Each row is a point on a landscape with many valleys, with its height.
From any point a ball takes the steepest step (drop divided by distance) to one of its 2 nearest points. It stops when none of these is lower. Distance is the straight distance between rows; heights are no part of it.
q_439: [160 164 180 171 105 108  98 112  91 116 182 137 118 129 130 118  97 101
 162 107  97 127 148 108 106 131]  h=6.51
q_651: [126 170 131  94  90  98 136 120  90 124 135 105 152  99 152 114 124 106
 120  62 129 118  76  90 145 106]  h=4.69
q_293: [146 133 146 134 139  67 139 136 111  90 149 109 134 127 130  79  74  93
 136 109 130 130 169 109  84 153]  h=5.86
q_52: [173 102 104 182  92 101 136 122 129 130 130 135  97  91 143  82 118 114
 127 151 119 128 203 174  75 162]  h=3.95
q_797: [ 85 140 123 110 118 127 150 140 158  51 184 142 125 147  85 206 127 102
 163 150 100 150 104  87 108 121]  h=5.81
q_375: [116 113  77 187  87 137 151 169 161 182  74 135 109  75 153 139 114 129
 100 138 118  86 145 148 178 190]  h=4.25
q_342: [137 174 115 160  65 164 109 130 120 140 114 106  79  73 136  88 175 102
 158 103 140 117 125  99 136 123]  h=2.78
q_824: [158  66 109  84 181  86 144 131 176 115 111 111 158 164 111 192 153 165
 134 126 150 135  89 142  69 114]  h=3.67
q_405: [171  94 151 123 130 100 127 129 208 118 111 125 148 156 106  92 146  83
 164  85 176 175 148  80 105 124]  h=1.84
q_519: [135 139 151 103 133  96 105 128 127  56 106 104 102 107 132 169 118  96
 134 163 161 103  97 150 120  91]  h=5.91
q_336: [175 128  85 100  95 162 121  97  76 192 104 116 137 148 157 110 181 126
 159  66 156 139  76  94 126 139]  h=3.92
q_521: [178 110 166  59 158 177 128  86  69 161 100 140 131 144 126 165 151 148
 115 118 137 153 106 123 136 100]  h=1.92
q_536: [107 197 174 107  71 151 139 142  58 137 187 144 100 119  97 117 125  95
  79 103  90 144  77  90 148 134]  h=7.17
q_146: [112 152 194 148 124 148 126 135  47 143 121 125 105  47  96  87 149 133
 125 126  82 105 129 184 150 128]  h=2.51
q_727: [122  98 143 171 138 154 107 133 115 206  57 153 124  93 106  60 128 124
 105 109 125 100 156 191 145 149]  h=2.97
q_338: [104 141 141 160  96 157 153 128  61 156 134 132  72  54  84 123 134 122
 127 136  83 103 111 186 172 150]  h=3.30
q_240: [101 109 110 135 169  91 116 152 207  81 123 136 130 143 124 195 150 126
 157 145 152 113  66 133 114 121]  h=1.87
q_218: [158 168 200 151 144 133  88  93  72 142 109 101 114 132 139  70 142 154
 152 114 106 142 120 124 120 103]  h=5.87
q_685: [115 108 210 140 111 162 105 162  61 170 159 160 133 123 125 107 122 124
  93 102 111 130 132 184 164 120]  h=6.15
q_996: [167 119  92  88 147 138 133  87 108 109 181 140 132 201 157 165 116 151
 113 149 144 170  98 123  87 137]  h=3.73
q_221: [129 148 115 101 153 134  85 135 181  93 120 133 130 102 162 188 121 175
 133 125 159 128  43  93 146  98]  h=2.72
q_620: [111 127 154 175 143 123 108 147 115 122 108 156 124  71 121  81  95 108
 108 109 112  94 182 101 126 142]  h=3.44
q_933: [146 132  78 120 112 118 120 167 133 166 141  88 151 125 176 113 157 167
 128  44 132 103  71  85 138 137]  h=4.53
q_876: [135 129 121 137  96 158  99 155  64 161 209 108 123 139 176 152  99 118
 114  97 101 119  95 113 146 155]  h=6.62
q_464: [ 87 117  88 146 142 106 129 164 170 109 107 118 160  99 163 181 145 124
 145 149 124  82 148 144 141 141]  h=4.98
q_441: [137 105 142  78 169 139 114 152 138 132  86 110 159 135 147 179 149 166
 121 117 147 103  95 144 147  93]  h=2.77
q_847: [137 131 145 147 130 104 128 113 120 119 179 130 134 157 135  75  55 120
 111 112 127 160 169 110  96 143]  h=6.02
q_917: [102 153 111 128 148 100 104 133 139  59 113 130  94 100 127 162 146  82
 160 183 162 111 111 138 118 117]  h=5.70
q_139: [104 101 120 129 145 103 135 176 119 115 111 118 156  76 138 182 126 113
 142 146  93  68 173 149 117 136]  h=5.21
q_616: [154 142 150 164 134 126  83 129 116 140 106 129 122 105 145  77 135 107
 147 103 134 125 178 113  88 138]  h=3.83
q_848: [167 118 126 174  95 109 144 131 117  95 133 134  90  62 121  87 128  90
 165 133 111 128 190 128  70 163]  h=3.64
q_567: [134 109 153 182 135  69 173 125 113  99 120 127 116  85  85  86 105 101
 166 143 121 142 162 181 124 191]  h=5.39
q_181: [ 98 124  44 119 143 165 120 121 117 152 157 122 117 161 151 101 140 157
 119  99 150 133  78 129 127 144]  h=4.43
q_117: [100 117 150 145 147 157 123 147 107 198  92 143 121 108  95  48 107 124
  79  85 121 127 118 162 158 145]  h=2.44
q_180: [130 126  84 104  93 133 122 124 114 173 117  98 157 135 147  89 167 117
 141  35 134 125  75 121 124 136]  h=4.22
q_434: [108 129 137 133  86 129 154 135 155  89 209 135 115 145  91 165  91  92
 156 129 114 148 116  80 119 128]  h=5.98
q_214: [174 132 136 152 152 153 102  84 124 165  96 177 130 161 128  76 160 100
 127 106 141 140 152  55  68 154]  h=3.01
q_140: [ 99 106 189 125 103 151 143 187  49 174 167 147 140  88 129 128 124 108
  97  73 100 132  94 158 157 139]  h=5.89
q_700: [154 111 121 120 116 123 154 111 165 153 161 125 144 198 131 104  78 130
 128  87 131 169 154  96 105 132]  h=6.19
q_394: [146 187 189 131 119 132 106 129  69 107 166 137 109 117  99 127 108  94
 142 131  78 131 163  62 103 130]  h=6.70
q_414: [154 103 120  84 134 136  99 136  58 135 126  85 145 121 177 142 133 135
 157 102 134 113 131 142 124 114]  h=4.49
q_944: [118 127  89 151  92 157 122 103 121 153 126  98  93 149 135 112 108 144
 102 148 148 114 160 157 137 122]  h=5.30
q_894: [108 130 161 175 141  85 102 131 189  97  89 151 156 101  99  83 121  89
 136 128 140 122 175 125  92 132]  h=2.66
q_183: [ 90 130 158 161 136 105 141 149 165 112 108 161 148  92 100 119  87  83
 124 119 112 100 200  90 117 127]  h=3.04
q_364: [150 115 142 124 116 142  98 138  88 150 113 112 108  86 148 109 126 107
 164  97 130 105 162 124 130 112]  h=4.14
q_173: [137 135  69  90 168 160 113 112 112 137 174 104 144 179 173 147 142 174
  95 126 130 154  70 105 125 141]  h=4.08
q_116: [137  78 160  94 152 112 170 143 150 132 161 146 182 215 116 119  95 152
  77 137 114 167 159 115 110 124]  h=3.43
q_466: [ 72 124 129 104 109 135 150 120 110 125 108 125 162 125 118 155 156 137
 101  98 124 125  77 186 189  94]  h=3.68
q_289: [ 66 197  99 134 113 128 142 142 132 124  76 118 136  88 109 185 166 114
 103 153 136  90 116 155 194 143]  h=4.52
q_874: [ 99 114 146 141  65 132 170 151 136 100 208 149 119 142  90 149  83 102
 116 133  98 147 162 112 131 138]  h=6.16
q_857: [165  85 170  96 152 189 140 120  94 192 139 156 154 181 131 167 127 144
 111  93 114 148 130 125 120 112]  h=2.43
q_66: [ 65 162  72 118 177 112 123 166 133  70 126 145 106 122 128 168 140  81
 151 199 115 106 118 107 133 113]  h=5.48
q_557: [140  87 139 100 156  69 181 125 171 120  81 119 165 186  84 146 128 117
 108 159 156 130 156 163 126 120]  h=2.69
q_982: [134 139 160 164 127 101 135 118 166  92 139  93 107 146  73  42 124 116
 161 130 166 181 152 104 135 162]  h=2.56
q_670: [137 115 129 200 140 121 122 124 106 181  67 147  89  96 120  59 117 140
 109 132 104  99 145 178 155 189]  h=3.48
q_295: [132  86 165 122 123 158 141 139 149 167 161 171 150 204 133 117  80 163
  65 124 107 148 154 120 130 107]  h=3.76
q_510: [123 121 190 174 106 114 143 127  95 122 189 157 112 114  85 116  93  84
 166 106  79 157 163 132 116 137]  h=6.31
q_532: [ 80 144 117 155 120 103 173 155 142 110 158 133 152 129 121 188 101 112
 113 166  98 100 157 149 144 169]  h=4.64
q_199: [ 76 112  48 152 154 155 116 167 128 130 160 145 122  78 156 143 158 137
 168 125  98  90 131 115 127 159]  h=2.21
q_752: [174 161 154  81 121 155 123 111  90 175 121 128 145 168 140 104 101 148
  94  84 146 172  75  86 162 113]  h=5.38
q_524: [141  93  77 119 117 143 140 132  97 188  78 105 131 109 146  82 161 122
  81 135 159 108 158 171 118 147]  h=5.88
q_96: [197 110 160  89 161 118 106 105 161 141  51 136 143 154 139 115 156 107
 117 133 176 139 138  72  76 103]  h=2.33
q_424: [135 113 100 150  98 142 141  61 169 123 124 124  94 183  87 133 137 132
 160 145 150 145 150 169 115 118]  h=2.28
q_551: [104  79  57 116 149 121 156 105 169  99 141 122 142 185 100 157 154 129
 166 147 165 153 140 162 108 152]  h=1.32
q_958: [ 97 112  98 120 131  69 178 164 169 100 151 106 170 151 131 166  86 124
 100 159 124 111 151 165 130 141]  h=4.90
q_941: [100 122 140 121 169 114 106 152 205  91 136 152 147 134 143 208 132 160
 127 156 144 125  72 123 160  86]  h=2.29
q_357: [137 118 107  93 138 128 102 139  62 104 177  99 140 115 179 173 122 128
 123 113 115 118 126 162 120 123]  h=4.79
q_879: [137 126 195 149 148  80 117 106 135  86  88 113 104 107 107  98 128 122
 152 170 124 121 163 172  88 117]  h=6.27
q_776: [172 116 148 128 145  89 127  96 145 102 105 125 141 142 105  42 166 108
 127 139 159 153 179 133  55 144]  h=1.73
q_618: [104  97  90 114 208 146 112 110 135 130 153 159 128 175 160 150 169 166
 173 157 126 142 107 158 155 116]  h=5.47
q_979: [154 111 129 114 116 108 121 160 183  88 138 110 143 115 144 163 117  93
 179 104 148 120 123  96  99 114]  h=1.06
q_271: [175 109  99 115 120 134 100 116 152 140 145 127 135 171 157 175 118 156
 162  94 134 142 114 100 107 118]  h=6.83
q_667: [143 137 153  86  99 111 139 106  77 144 135 126 157 138 140 106 141 121
  96  44 122 141  53 144 149  95]  h=5.01
q_763: [170 135 113 126 131 157  90 123 102 186  80 137 149 152 157  55 173  97
 105  90 156 129 128  43 108 140]  h=3.32
q_385: [ 83 175 126 109 122 165 114  97 118  78 127 118  89 102 131 133 156 119
 133 138 135 128  67 126 186  83]  h=3.84
q_943: [121 162 240 160 154 138 113 103  91 125 133 124 110 113 122  96 132 159
 157 169  78 140 136 144 120  99]  h=6.14
q_310: [117  69  91  93 167 167 143 134 102 168 128 107 158 146 138 149 168 190
 115  92 117 101 103 148 129 129]  h=4.78
q_504: [172  98 120  66 139 118 180 108 163 114 133 115 139 175 104 137 126 123
 139 128 176 180 102  94  93 153]  h=3.18
q_529: [137  57 153  90 146  84 179 146 169 123 148 122 186 188 101 159 116 161
 112 133 120 144 143 146 131 116]  h=3.10
q_736: [ 90 105  64 153 113 156 133 153  95 158 130 143 104  67 133 152 136 116
 144 119 105  98 120 154 147 179]  h=2.84
q_657: [171 178 172 122 130 124  94  99  70 154 103 118 125 149 130  64 140 142
 108  95 134 158  86 109 153 113]  h=5.63
q_461: [ 61 154 105 115 139 150 118 142 114 107 153 177 108 117  73 203 148 108
 136 175  80 137 138 131 151 117]  h=5.42
q_990: [114 135 137 188  91 142 159 125 116 134 173 157  84 109  95 149  82 118
 136 159  86 101 163 167 135 152]  h=4.47
q_144: [ 71 172  88 104 141 153 103 151 110  86 161 133 118  92 118 155 141 128
 118 137 114 107 101  69 139 113]  h=3.85
q_971: [ 89 167 104  86 113 141 144 141 108  91 155 110 147  93 135 141 147 122
 120  88 109 118  63  93 150 112]  h=4.31
q_38: [104 166 197 175 124 165 104 117 100 157 140 133  92 118 112  50 107 128
  91 116 101 133 126 135 152 114]  h=2.52
q_609: [113 105  67 102 211 134 107 128 135 120 129 127 137 139 157 122 176 182
 150 140 133 136  86 127 148 124]  h=5.29
q_138: [127 103 127 119 130  98 133 147  97  93 141 115 125  76 145 153 100 105
 144 140 132  87 178 140  89 125]  h=5.46
q_707: [133 184 170 174 161 128  72  85 105 137  79 103 122 148 154  56 160 168
 150 137 106 172 108 105  69 140]  h=6.10
q_816: [150 152 165 136 178 152 108  61  82 179 108 158 151 168 122  83 124 124
 107 114 131 145 128  68  85 148]  h=2.68
q_914: [132  83 169 144 119 127 140 127 102 132 175 136 135 139 107 143  93 101
 169 104 113 140 179 173 122 127]  h=6.13
q_425: [ 61 149  67 147 185 112 136 141 125 110 160 142 121 148 167 131 127 134
 136 191 108 110 132 155 173 142]  h=5.84
q_832: [158  93 108 104 134 173 131 114 153 192  85 132 139 157 137 122 153 144
 133 104 149 119 127  90 102  95]  h=4.30
q_167: [128 138 130 199 103 134 156 131 109 159 110 143  77  87 119 105  80 126
 100 159  95 101 150 152 150 171]  h=4.02
q_721: [121 151  90 127 118 175  87  80 142 105 114 117  82 122 145 134 142 146
 145 137 163 136  81 128 164  89]  h=4.28
q_815: [218 118 121  75 140 118 117 139 172 156  83 141 159 144 164 158 150 136
 132 118 156 146 107  60  82 128]  h=2.62
q_73: [144 157  66  67 165 126 104  94 143 144 135 117 152 151 172 128 133 182
 125 107 132 163  30  83 150 132]  h=4.39
q_953: [116 122 141 144  89 165 131 168  97 134 205 140 114 132 146 159  95 115
 110 125  87 139 152 122 121 132]  h=6.37
q_547: [180 160 185 133  92  90 118 100 147  85 156 129 100 126 111 146  91  96
 177 139 138 146  94  78 112 116]  h=3.34
q_843: [117  60  59 156  86 125 163 142 152 157 165 130 137 139 129 124  96 119
 159 109 119 123 177 153  97 168]  h=5.78
q_37: [ 95 145 118 168  97 121 164  92 123  87 161 123  88 100  95 139 109 100
 164 161 121 126 150 153 128 143]  h=4.42
q_451: [165 137 173 114 134  86 107 106 140  69  85 101  83 135 123 129 128 122
 143 176 161 113 116 157 104  79]  h=6.07
q_123: [120 121 131 129  98  98 161 114 140  72 162  77 118 165  85 137 110 117
 129 167 168 174 132 165 161 150]  h=3.40
q_145: [122 157 167 150 124  98 164 143 109 115 111 160 108  90  62 173 109 107
 132 186  75 113 187 150 131 139]  h=4.88
q_82: [100 107  85 151 149 130 113 139 181 138 163 138 158 160 149 155 123 187
 127 113 115 105 116 136 138 123]  h=7.03
q_264: [167  95 134  72 153 144 166  73 133 123 160 142 149 195 116 179 134 135
 117 155 151 183 109 138  97 135]  h=3.49
q_900: [126 107 216 127 108 167 107 164  95 158 169 170 154 146 168 151 115 146
 112  89  99 149 129 146 152 115]  h=6.38
q_580: [151 148 125 146 101 141 118  93 106 149  81  95  73 104 144  40 178 159
 143 161 118 145 156 156 101 147]  h=4.62
q_452: [102 163 205 162 160 116 106  94 132  93 104 117 121 102 131  80 124 152
 157 166  82 144 135 149  81 119]  h=6.35
q_102: [170 131 125 155 127  70 119 124 178  96 127 107 114 119 128  34 147  87
 124 152 155 167 188 141  58 144]  h=1.35
q_334: [130 105 142 104 110 165 128 116 154 161 158 152 142 195 154 162  94 185
  70 131 118 155 113 105 144 108]  h=4.09
q_603: [145 130 123  82 115 140 134 130  92 161 145 106 160 158 164 128 118 168
  92  68 125 155  62 108 165 110]  h=5.13
q_703: [110 165  60 142  82 167  91 138 121 133 140  91  89  97 165 107 157 113
 152  71 145 118 100 101 137 132]  h=2.22
q_530: [140 130 192 111 172 130 132  73 134 128 127 174 158 197  96  88  97 139
  73 148 143 175 131 110 116  93]  h=1.83
q_786: [138  90 159 144 130  65 141 162 178  92  92 123 150 101 105  91 142  81
 140 119 167 131 169 140 111 143]  h=2.30
q_346: [138 108 134 129 126 158 107 138 177 178  78 147 147 140 140  78 126 128
 118  93 142 128 165  88 116  97]  h=4.07
q_499: [106 112 134 154 107 151 143 144 128 201  43 145 122 119 121 113 138 132
 113 109 142 106 150 178 183 126]  h=3.46
q_608: [102 140  97 159  87 175 124 141  80 146 130 126  74  52 112 143 159 110
 157 117 125  92 120 171 145 143]  h=3.45
q_450: [112 116 160 147 120 153 120 159 165 155 111 140 142 123 135 120  93 123
 113 102 120 111 144 103 155  84]  h=3.77
q_846: [141 105 159 147 109 103 160 106 154 100 145  82 102 149  64  84 112 134
 165 139 162 170 150 142 153 138]  h=2.95
q_709: [156 144 119 164  70 145 123 136 136 119 119 130  83  46 136 114 157  81
 154 135 110 107 178 117 109 132]  h=3.26
q_566: [121 177 206 195 137 161  65 112 113 163 138 163 121 146 104  84 106 147
 114  86  99 150  97 102 140 118]  h=3.11
q_506: [109 149 164 174 107  94 136 103 168 125  70 141 106 118 101 133 132 113
 159 181 129  86 178 170 155  97]  h=4.32
q_902: [116 142  80 110  92 175 109 103 158 138  83 109 113 133 134 112 145 157
 113 111 171 141 101 116 143 107]  h=4.63
q_719: [ 82 154  48 129 151 127 114 126 103 113 123 109 126 125 168 121 129 126
  99 169 140 107 134 182 153 139]  h=5.90
q_877: [ 94 131 139 154 108 114 156 168 176 138  92 141 150  91 113 151  84 120
 127 136 107  79 173  99 152 115]  h=3.38
q_331: [144 131 129 136 105 160 106 138  67 189 171 128  91 140 143  97 109 113
 132  75 131 125 118 146 127 152]  h=6.86
q_873: [116 103 130  88 123 146 133 147 133 148  74 102 172 121 112 136 151 163
 114  84 132 108 100 141 173  89]  h=3.17
q_185: [121  98  85 154  99 126 139 135 163 152 117 135 123 147 141 116  95 130
 119 127 131 104 177 133 113 141]  h=5.58
q_812: [175 107 136  61 166 140  99 102 108 123  95 117 142 138 144 181 136 154
 120 140 155 142 105 138 129  84]  h=2.39
q_54: [117 129 174 167 140  70 160 145 106  91 120 159 125  64  54 124 104  87
 153 154 103 122 184 150 131 169]  h=5.16
q_913: [114 167 126 136 102 122 148 152  88 117  87 127  94  39  90 112 127 114
 102 157 103  98 147 125 141 136]  h=2.47
q_969: [ 62 150  77  90 143 112 152 175  70 116 146 128 153  64 104 170 144 133
  86 149  92 126 113 117 150 150]  h=3.81
q_126: [127  82 122 121 134  91 131 151 195  72 129 105 134 127 122 174 129  97
 167 129 173 135 100 129 116 129]  h=1.47
q_872: [ 92 145  36 139  95 136 137 129 121 138 108 131 108  72 147  84 176 111
 120 108 140 118  85 173 139 162]  h=5.28
q_220: [117 169 185 136 135 123 126 135  82 116 100 120 105  52 110  69 146 122
 127 163 105 106 136 129 133 120]  h=1.68
q_467: [143 111 171 100 120 126 122 116 128  95 145 125 149 167 142 162  89 141
 109 155 136 150 133 148 145  92]  h=3.05
q_157: [194 135 113 103 125 134 121 100  72 183  92 124 147 156 153  94 166 116
 125  98 156 140 114  36 131 147]  h=3.59
q_805: [129 132 160 127 157 120 149 131  99 167  76 128 151 146 139 129 118 140
  88 162 135 107 185 187 172 122]  h=4.80
q_215: [ 96 126 116 106 117 158 124 155  39 117 174 100 137  84 155 155 135 125
 107 113 118 117 112 164 153 135]  h=5.14
q_201: [124 128 135 165 139 102 153 125 106 141 105 146 119 121 140 128  87 117
  95 164 112  99 186 177 155 143]  h=4.46
q_313: [108 107  73 134 127 145 116  76 144  87 162 149 119 178 109 160 131 128
 178 135 150 155 114 173 134 131]  h=1.81
q_586: [108  99  98 106 179 124 113 145  96 104 169 110 168 129 172 175 131 169
 121 151 114 119 117 171 131 133]  h=5.07
q_213: [ 83 155 126 125 103 133 147 116 123 142  91 117 138  98 106 150 147 128
  85 135 146  98 113 186 213 115]  h=4.12
q_421: [180 112 135 132 117 120 105 138 138 161 153 132 152 163 163 170  94 154
 158  72  94 139 108  66 134 118]  h=6.71
q_65: [124 127  71 100 119 150 106 135 201 128  78 110 140 138 160 112 161 163
  94 123 166 121 100 107 133 101]  h=4.89
q_409: [ 64 156  51 144 122 154 118 112 120 129 149 121 100 124 155  77 127 125
 117 105 137 130  74 160 172 149]  h=4.85
q_477: [123 188 156 115 100 149 121 160  41 132 164 120 114 107  98 121 116  98
 108 108  81 132 117  63 142 111]  h=6.94
q_265: [134 107 125 116 132  75 169 149 116  79 157  97 144  90 119 116  92  90
 134 130 127 116 183 133 106 162]  h=5.68
q_19: [141 149  91 119  91 165 128  84 120 159 112 103  78 142 130  75 154 155
 109 173 153 128 146 152 100 128]  h=4.97
q_920: [169 121 162 145 135 107 123 113 159 100 107 109 139 152  72  61 142  95
 176  97 188 189 134  90 101 145]  h=2.16
q_156: [134 119  86 137 153 155 102 121 184 140 173 144 141 162 146 167 133 196
 170 103 106 133  83 102 114 114]  h=6.96
q_381: [117 118  50 101 168 139  99 132 189 117 109 127 138 136 167 133 169 176
 135 143 152 113  87 116 126 118]  h=5.08
q_372: [ 91 146 101 125 171 142 120 144 164 101 176 149 137 121 152 131 151 175
 136 118  99 124  46  84 180 103]  h=5.02
q_696: [137  77  88  97 171 149 133 119  99 152 155 125 162 169 150 178 138 161
 122 145 125 117 143 161  96 136]  h=5.06
q_973: [108 160 100 150 118 100 138 149 162 117  70 126 128  83 142 169 148  96
 113 166 147  80 159 144 152 153]  h=4.87
q_179: [110 137  42 129 109 134 126 124  99 134  90  98 113  94 160  89 165 139
 103 137 151 108 129 183 138 155]  h=5.57
q_297: [104 128 142 127 108 138 150 147 109 111 143 160 102 100  54 206 128  98
 143 161  70 122 165 149 120 120]  h=5.15
q_407: [136  76 115 145 109 118 162 131 120 134 152 114 141 126 107 114 107 103
 186  80 135 142 178 164 107 158]  h=5.96
q_391: [ 96 134  36 139 113 154  90 163 161 120 152 125 112  88 190 126 160 119
 161 100 135 112 119 102 119 146]  h=1.63
q_403: [145 123 167  94 181 100 131 103 133  95  98 142 162 176  99  81  98 114
  85 153 151 144 161 131  93 124]  h=2.27
q_638: [ 96 153 174 160 128 144 123 142 119 161 109 141 124 114  89  58  86 118
  65  90 125 117 110 137 172 110]  h=1.89
q_339: [147  73 103  91 158 172 139 134 148 187 108 125 152 148 127 148 169 198
 129  99 132  93 110 103 103 106]  h=4.51
q_787: [151 176 191 157 102 106 124 120 164  71 131 125  77  96 109 101 125  92
 180 147 117 122 140  79  92 106]  h=3.71
q_922: [179 124 146  81 153 109  97 139 194 126 115 119 154 126 150 199  98 161
 138 117 142 145  69 103 118  95]  h=3.09
q_42: [200 143 164 103 134 149 141  36 138 141 101 145  99 181 106 108 138 134
 158 147 170 168 115 106  89 105]  h=2.17
q_396: [198 101 129  71 152 100 164 115 162 136 135 125 161 174 145 143 118 125
 116 124 160 153 118  58  65 131]  h=2.90
q_581: [125 157 144 137  74 117 135 110 134  75 151 122  79  95  86 144 131  89
 182 152 113 123 150 113  86 118]  h=4.06
q_29: [170  76 127  86 169  94 144 135 175 122 139 117 186 166 130 176 127 181
 109 128 125 120 122 123  98 107]  h=3.42
q_650: [166 127 149 123 115 158 141  40 156 122 110 129  88 198  91 116 145 150
 131 167 161 150 143 135  95 108]  h=1.79
q_178: [132 121 154 119  95  98 152 120 149  67 190 135 126 192 124 165  97 118
 106 171 145 173 126 168 155 119]  h=3.47
q_377: [ 91 155 108 102 109 129 157 169  85 134 134 119 116  57 103 133 112 119
  88 145 105  90 145  97 139 143]  h=3.12
q_445: [142 107 170 104 150 118 110 119 122 124 106 138 158 163 129 111 106 131
 123 126 142 123 162 135 105 103]  h=2.61
q_972: [149  96 180 132 118 123 116 158 125 155 185 139 165 170 161 159  88 145
 136  82  88 138 132 104 117 124]  h=6.57
q_31: [ 86 120 134 111  97 160 159 165  55 142 191 111 142 100 142 130 136 124
  79  81  99 123  76 173 156 150]  h=5.52
q_826: [162 134 119 171 111 103 135 113 118 130  85 120  87  88 151  63 154 151
 130 187 117 116 189 177  96 156]  h=4.29
q_419: [ 81 170 131 123 113 149 122 131 120  89 135 111 108 106 125 156 120 125
  96 164 125 105 110 113 167  98]  h=3.29
q_159: [ 56 133 116 130 140 151 134 131 154  74 187 175 115 152  93 195 144 109
 163 164 107 148 113 116 146 112]  h=5.65
q_989: [ 87 143 135 105 138 139 121 140 161  86 119 131 142 128 135 196 140 132
 105 173 127 120  84 132 194  96]  h=2.73
q_881: [160 144 191 128 176 134 121  52 109 124 137 176 157 202  90 100 109 133
 128 116 139 177 131  83  81 135]  h=2.26
q_190: [ 80 121 136 140  90 164 146 179 112 145 191 141 134 123 147 158  92 140
  75 132  87 103 118 128 151 139]  h=6.59
q_13: [119 159 121 162  97 144 137 100 165 167  44 133 103 123 119 127 150 144
 117 155 146  91 173 169 167 115]  h=3.90
q_837: [151 119 139 107 124 187 111 112 156 166 131 144 119 171 135 164 106 173
 113 109 145 158  94 113 164  75]  h=4.38
q_196: [138 108  83 168  78 140 132 189 148 176  98 126 121  75 164  83 135 103
 102 106 123  90 161 133 141 165]  h=4.60
q_177: [206 177 162 113 110 105  85 100 127 101 111 105  90 133 141 155  97 127
 150 146 155 152  89  98 108 103]  h=2.96
q_294: [112 154 168 153 120  85 165 133 151 114 105 142 128 106  84 187 120 100
 142 170 133 108 176 170 158 117]  h=4.59
q_118: [ 66 164  90 127 160 107 155 181 112 101 148 135 155 105 127 195 134 131
  93 185  88  98 146 129 152 156]  h=4.33
q_802: [ 81 148  69 122 150 113 132 186 164  86 116 125 129  76 152 176 177 111
 139 175 116  83 123  97 111 147]  h=5.23
q_344: [138  70 142 118 127  69 144 172 166  87  98  88 128 124  95 119 139  76
 160 126 187 157 137 133 118 128]  h=1.93
q_470: [ 74 112  84 142 201 117 125 132 153 101 167 144 127 170 178 145 148 147
 180 168 105 132 132 154 158 128]  h=5.64
q_799: [198 117 151 100 157 119 119  94 140 110  83 129 123 158 130  79 179 100
 119 165 170 138 153 110  53 119]  h=2.06
q_61: [141 134 125 118 131  64 163 112 145 131  66 119 146 145 117 132 125 108
 122 172 159 123 191 188 119 147]  h=2.31
q_643: [116 145 107  97 155 141 110 123 149 134 170 151 151 130 163 142 154 182
 118  95 117 179  22 111 193 124]  h=4.70
q_340: [160 129 119 100 137 119 123 159 121 147 152  83 178 125 157 140 128 200
 100  68 122 116  83  87 140 120]  h=4.82
q_392: [108 124  77 132 130  92 150 108 154 101 112 114 136 156 123 165 141 119
 152 162 174 127 156 196 115 153]  h=1.80
q_449: [ 79 132 109 166  94 140 156 166 152 178 110 144 119  83 119 142 101 126
  92 136 105  72 146 107 178 140]  h=3.80
q_929: [185 178 176 147 163  96  79  73 126 132  84 131 121 161 115  72 148 136
 157 147 139 174 131  83  76 118]  h=6.29
q_95: [187  90 139 115 102  95 100 160 194 122 104 135 150 132 145 122 130  89
 178  76 138 141 154  81  92 125]  h=1.49
q_246: [ 75 109  99 160 130 140 130 175 149 141 204 130 148 133 145 151 117 180
  96 123  73  89 107 135 142 149]  h=6.84
q_658: [220 168 134  82 135 124 114  64 117 151  98 120 104 152 144 135 115 129
 137 164 174 159  95  82  95 122]  h=2.57

Call two points neighbours if one is among the 2 nearest of the other. Go from one point of each pair to the other, from neighbour to neighbour, staying as low as possible. Name the highest point that can't be avoided.
q_551 / q_638 -> q_990
q_530 / q_183 -> q_178
q_220 / q_391 -> q_608
q_650 / q_551 -> q_424

Where does a ball stop that starts at each point below?
q_996 -> q_102
q_340 -> q_530
q_439 -> q_391
q_156 -> q_183
q_139 -> q_521
q_879 -> q_521
